Points, in no order, along strands that fork, close into loops and pass close to each other.
In the rows, 128 means zero.
Points whose rows are less than 58.5 apart are linked; no others are. Some points are linked to none.
K773: [108 151 118 127 136 139 139 174  82 186  39 128 155 107 135 123 163 104
  62 151 100 150 225 115  91 100]
K616: [135 146 131 128 126  77 141  67 149 132 165 122  87 145 115 110 104 120
 194 136 172  68  71 144 167 118]
K379: [130 119 125 136 112 134 122  99 171 158 109 112  78 187 150 137  91 136
 181 129 157  91  83 168 168 124]
K227: [119 112 101 112 107 187 109 170 134 183  59 130 119 153 186 148  95 115
 115 131 117 136 174 134 138 108]
K977: [136 104 100 120  93 239 100 177 133 117  83 144 100 153 172 151 101 130
 135 105  84 153 184  94 121 135]
K548: [124 116 119 143 112 149 116 137 156 148 122 129 114 163 165 138 107 146
 141 123 139 118 110 146 144 121]
K93: [127 132 116 120 153  53 144  68 137 137 146  90 105 137  85 134  98  98
 193 158 175  99 107 155 173 143]
K785: [ 90 105 117  94 187  61 143 127 100 159 124  93 182  97  72 138 123  74
  90 167 137 177 195 137 136 138]
K660: [107 118 113 110 176  48 140 100 120 143 156  89 149 113  72 146 107  87
 148 164 162 140 145 150 157 148]
K994: [106 108 106 119 127 141 123 123 145 199  61  97 118 161 157 150  76 108
 142 142 151 119 134 166 162 110]
K164: [115 129 118 140 136 117 138 147 133 149 129 131 146 130 148 125 142 144
 112 129 135 138 132 132 116 117]
K73: [150 121 140 138  91 180  99 133 137  72 159 162 112 126 158 111 114 152
 120  93 110 121  83 109 130 138]
K324: [118 140 120 131 153  62 146  90 132 136 168 112 130 124 108 126 113 115
 167 149 168 106 101 147 148 124]
K975: [176 147 166 139  89 190 107 144  84  41 120 165 122  85 106 113 177 149
  95  79  55 144 130  75  67 159]
K291: [146 146 152 137 115 140 133 152 115  97 146 164 145 104 134 107 189 159
  85 110 100 135 125 103  85 126]
K973: [101 114 108 128 151  91 139 109 139 177 106  92 136 145 119 142  94 111
 149 148 159 129 129 158 155 122]
K497: [100 130 121 118 184  68 157 138 104 153 126 100 181 101  94 130 146 108
  93 154 138 169 177 125 113 123]
K18: [111 103 106 105 151  91 139  67 153 181  72  68  96 168  92 144  77  90
 186 153 168 110 123 172 185 138]
K712: [126 135 125 137 132  83 139  85 148 143 151 116 103 148 124 121 105 127
 180 141 169  90  85 154 158 121]
K553: [115 157 148 111 193  50 173 135  90 111 174 109 189  71  75 124 187 111
  93 155 135 164 161 114  87 120]
K865: [145 112 114 138  93 213 100 164 136  86 118 149 109 145 163 136 117 151
 128  96  93 147 141 101 117 146]
K961: [123 109 112 136 107 172 109 149 157 151 107 128 109 167 173 147 100 143
 138 122 131 124 123 143 146 122]
K279: [118 142 125 136 152  68 147 103 129 133 173 123 141 115 116 121 123 123
 151 143 165 111 100 142 136 118]
K966: [121 118 118 136 125 117 131  98 163 167 105 102  93 176 139 139  90 129
 177 136 161  99  95 168 166 121]
K126: [132 108 102 118  94 226  99 178 139 135  80 142 102 157 181 152 101 129
 127 115  93 147 182 107 125 127]
K177: [111 130 116 124 167  53 146  94 124 138 161  98 141 116  89 137 110 102
 158 158 167 124 123 146 151 135]
K74: [168 150 170 142  92 177 115 154  92  60 124 167 131  89 107 114 200 153
  86  95  60 141 138  83  65 151]
K874: [ 99 106 110 105 178  56 137 104 116 155 137  87 159 115  74 148 102  82
 134 167 155 151 161 150 158 144]
K868: [122 120 121 143 118 126 122 119 156 152 129 125 109 163 154 135 106 142
 154 130 151 107  97 153 151 120]
K828: [121 159 147 125 171  69 170 134 102 117 168 129 179  82 104 113 185 132
  98 140 134 143 137 113  86 113]
K322: [127 158 146 131 156  88 163 140 108 119 161 139 171  90 118 109 189 143
  92 132 128 138 130 115  85 112]
K532: [127 127 112 119 148  65 147  62 150 148 120  81  89 155  90 133  92 102
 201 154 176  97 105 159 178 143]
K724: [130 107 111 133  99 195 102 159 155 141 104 134 105 168 177 149  99 144
 136 116 117 130 133 130 144 126]
K97: [104 111 106 125 140 114 132 113 147 190  85  93 124 159 137 146  84 112
 147 144 157 122 129 162 160 117]
K378: [100 117 109 128 160  79 143 117 129 168 121  97 150 131 114 139 105 109
 136 151 157 140 141 150 145 124]
K877: [140 123 141 142  91 159 102 111 152  97 166 156  95 148 157 111 102 147
 146 106 132  91  61 134 151 126]
K518: [ 94 129 122 115 183  75 158 143  93 163 105 100 185  97  93 128 151 101
  76 156 128 176 196 121 109 117]
K754: [118 106 105 115 108 179 110 146 150 190  62 114 105 171 183 159  78 116
 137 133 136 122 140 155 158 107]
K30: [132 132 117 110 158  44 142  64 133 128 155  84 103 128  66 136 101  84
 194 167 174 103 118 149 181 154]
K48: [123 165 153 113 185  56 175 130  95 107 182 123 187  64  86 115 191 118
  97 147 135 147 141 111  85 113]
K970: [173 146 162 149  88 202 104 150  78  42 102 160 121  91  94 126 180 145
 110  85  46 150 154  72  58 167]
K483: [133 103 109 133  94 215  96 160 154 118 106 137  99 167 179 152  92 145
 143 109 109 136 135 122 142 135]
K503: [171 147 182 125  94 165 115 133  95  57 151 173 134  71 114  95 185 150
  75  79  69 129 103  78  79 138]
K941: [126 111 102 117  98 203 105 177 138 161  75 139 112 152 184 149 105 126
 116 125 107 140 178 119 130 116]
K114: [167 159 181 138  94 164 122 147  88  68 130 167 140  84 103 109 214 155
  76 100  60 135 133  88  63 144]
K13: [131 144 139 134 120  91 134  86 141 124 187 147 112 122 126 103 117 132
 163 126 158  72  66 133 151 108]
K72: [151 124 146 136  87 183  95 123 134  61 170 164 106 115 154 102 102 150
 121  83 108 110  69 104 136 136]
K738: [152 143 149 144 103 172 121 167 106  93 118 163 136 111 123 118 197 157
  85 109  75 145 153  96  74 140]
K233: [160 142 165 128  98 162 116 138 110  68 159 175 134  89 131  97 171 157
  83  88  89 128 100  90  92 133]
K452: [160 125 132 139  93 207 101 158 111  53 120 159 115 116 139 120 140 154
 116  83  76 152 138  83  94 157]
K228: [142 144 151 134 119 129 137 142 120 100 162 164 148 101 136 102 178 155
  90 111 112 127 111 109  93 120]
K822: [140 118 134 143  89 176  99 122 155  94 154 150  93 156 163 123  96 151
 148 105 129 104  74 134 151 134]
K637: [150 126 134 138  98 183 107 156 129  78 138 162 121 124 152 117 146 158
 106  98  97 139 122 102 106 142]
K246: [139 106 113 138  92 217  97 160 148  95 118 143 101 158 172 144  99 151
 140 100 105 140 128 113 132 142]
K69: [107 124 113 136 143 109 139 142 132 167 114 114 148 134 142 131 123 131
 116 137 142 141 143 139 128 114]
K406: [142 122 134 140  97 173 105 146 140  88 150 158 117 134 160 118 128 157
 118 102 112 129 102 115 123 135]
K892: [122 146 131 134 149  79 149 117 125 125 177 138 151 105 125 115 140 133
 128 134 153 115 100 130 119 111]
K922: [133 119 129 138 103 143 116 104 171 141 125 122  79 185 154 132  94 142
 176 125 152  90  77 159 166 124]
K141: [135 115 127 144  94 177  99 132 161 112 137 141  94 168 169 135  96 151
 150 113 129 110  88 142 150 132]
K598: [111 149 140 113 192  54 169 140  95 125 155 106 187  80  78 127 179 111
  89 155 134 168 171 117  91 121]
K32: [122 107 104 116 103 192 104 158 149 179  71 126 107 166 187 158  85 122
 131 129 125 127 152 142 150 110]
K771: [161 140 148 148  92 203 105 166  91  64  99 160 122 106 103 129 183 148
 106  96  49 152 170  78  64 159]
K27: [134 151 146 135 139 108 151 144 116 117 155 149 161  98 127 107 186 151
  91 123 122 134 124 112  87 113]
K534: [103 134 119 129 172  72 155 134 113 152 137 110 171 108 111 128 145 120
 106 146 145 156 153 129 114 120]
K239: [134 116 129 142  98 159 106 119 167 129 133 130  85 178 162 134  94 146
 163 120 141  96  80 154 159 126]
K426: [160 165 190 137 100 147 134 145  87  82 134 164 154  79  97 109 234 155
  70 112  63 130 134  93  54 132]
K264: [111 107 106 115 117 162 115 132 149 200  56 105 109 169 170 157  74 110
 142 138 145 117 134 163 165 108]
K501: [155 133 150 134  98 170 110 143 121  70 156 169 126 106 144 105 150 158
  97  90  96 130 100  98 105 137]
K64: [147 146 148 142 112 153 130 162 112 103 128 161 143 110 128 114 195 161
  83 113  90 141 142 102  80 130]
K917: [125 130 126 141 122 107 130 100 155 143 145 123 103 158 139 127 105 136
 170 133 161  95  82 155 156 120]
K307: [121 112 109 112 150  79 144  62 154 164  92  72  88 166  90 139  84  96
 193 153 171 104 114 168 181 143]
K402: [143 109 108 133  92 230 102 174 129  93  96 148 107 145 160 143 115 143
 132  99  81 156 169  91 113 145]
K736: [ 98 121 119 107 191  55 151 130 105 146 144  96 181  95  76 138 137  94
 101 162 141 173 177 131 125 136]
K437: [153 138 141 145  97 194 111 171 104  84 103 160 125 116 119 128 183 153
  98 104  64 150 171  86  75 148]
K38: [135 150 136 130 122  81 138  70 144 127 182 136  95 130 118 106 108 122
 183 132 166  64  66 138 163 109]
K733: [131 134 136 140 117 117 126 113 142 119 175 153 122 130 144 109 124 144
 139 119 145  98  77 135 137 115]
K168: [143 125 113  97 154  43 140  56 134 123 151  77  92 130  52 140 103  75
 201 172 175 102 125 150 193 172]
K608: [128 144 137 134 129  92 136  98 134 122 187 149 129 113 130 107 126 136
 146 125 155  88  74 132 137 108]
K906: [124 145 133 135 146  92 148 128 123 125 170 143 155 107 131 114 153 140
 118 129 143 123 108 125 110 113]
K471: [ 96 109 100 106 137 136 129 134 121 204  48 102 146 135 158 139  82  88
 109 150 143 141 167 156 149 106]
K343: [118 109 113 124 125 134 128 100 164 188  74  93  87 185 143 149  79 120
 174 136 160 101 106 171 172 117]
K576: [ 90 122 124  97 189  71 152 140  85 163  99  98 189  91  77 129 145  78
  64 165 123 185 215 124 116 124]
K652: [120 137 124 138 143 104 143 140 129 138 147 134 151 121 140 119 147 144
 113 128 141 134 121 130 112 116]
K746: [ 87 108 121  86 190  66 144 134  88 163 105  98 190  91  71 130 133  66
  68 171 126 186 214 132 129 132]
K882: [136 129 140 141 105 138 114 115 147 108 172 154 111 138 152 111 117 148
 138 112 139  96  71 132 141 119]
K487: [ 95 113 107 116 172  70 143 115 121 165 123  89 161 121  96 141 106  95
 125 157 153 153 155 147 147 132]

A piece is two or more points that can be reached from each other along the links. Count, over all rows, the pieces, the separate loops (a circle has one, a figure eight two, a Y none), the forks (points with three links) and the tips (points with one).
pieces -> 5
loops -> 1
forks -> 1
tips -> 9

How many points has the smallest loop of links through each point below? Write none if it is on no loop.
K785 -> 6
K64 -> none
K239 -> none
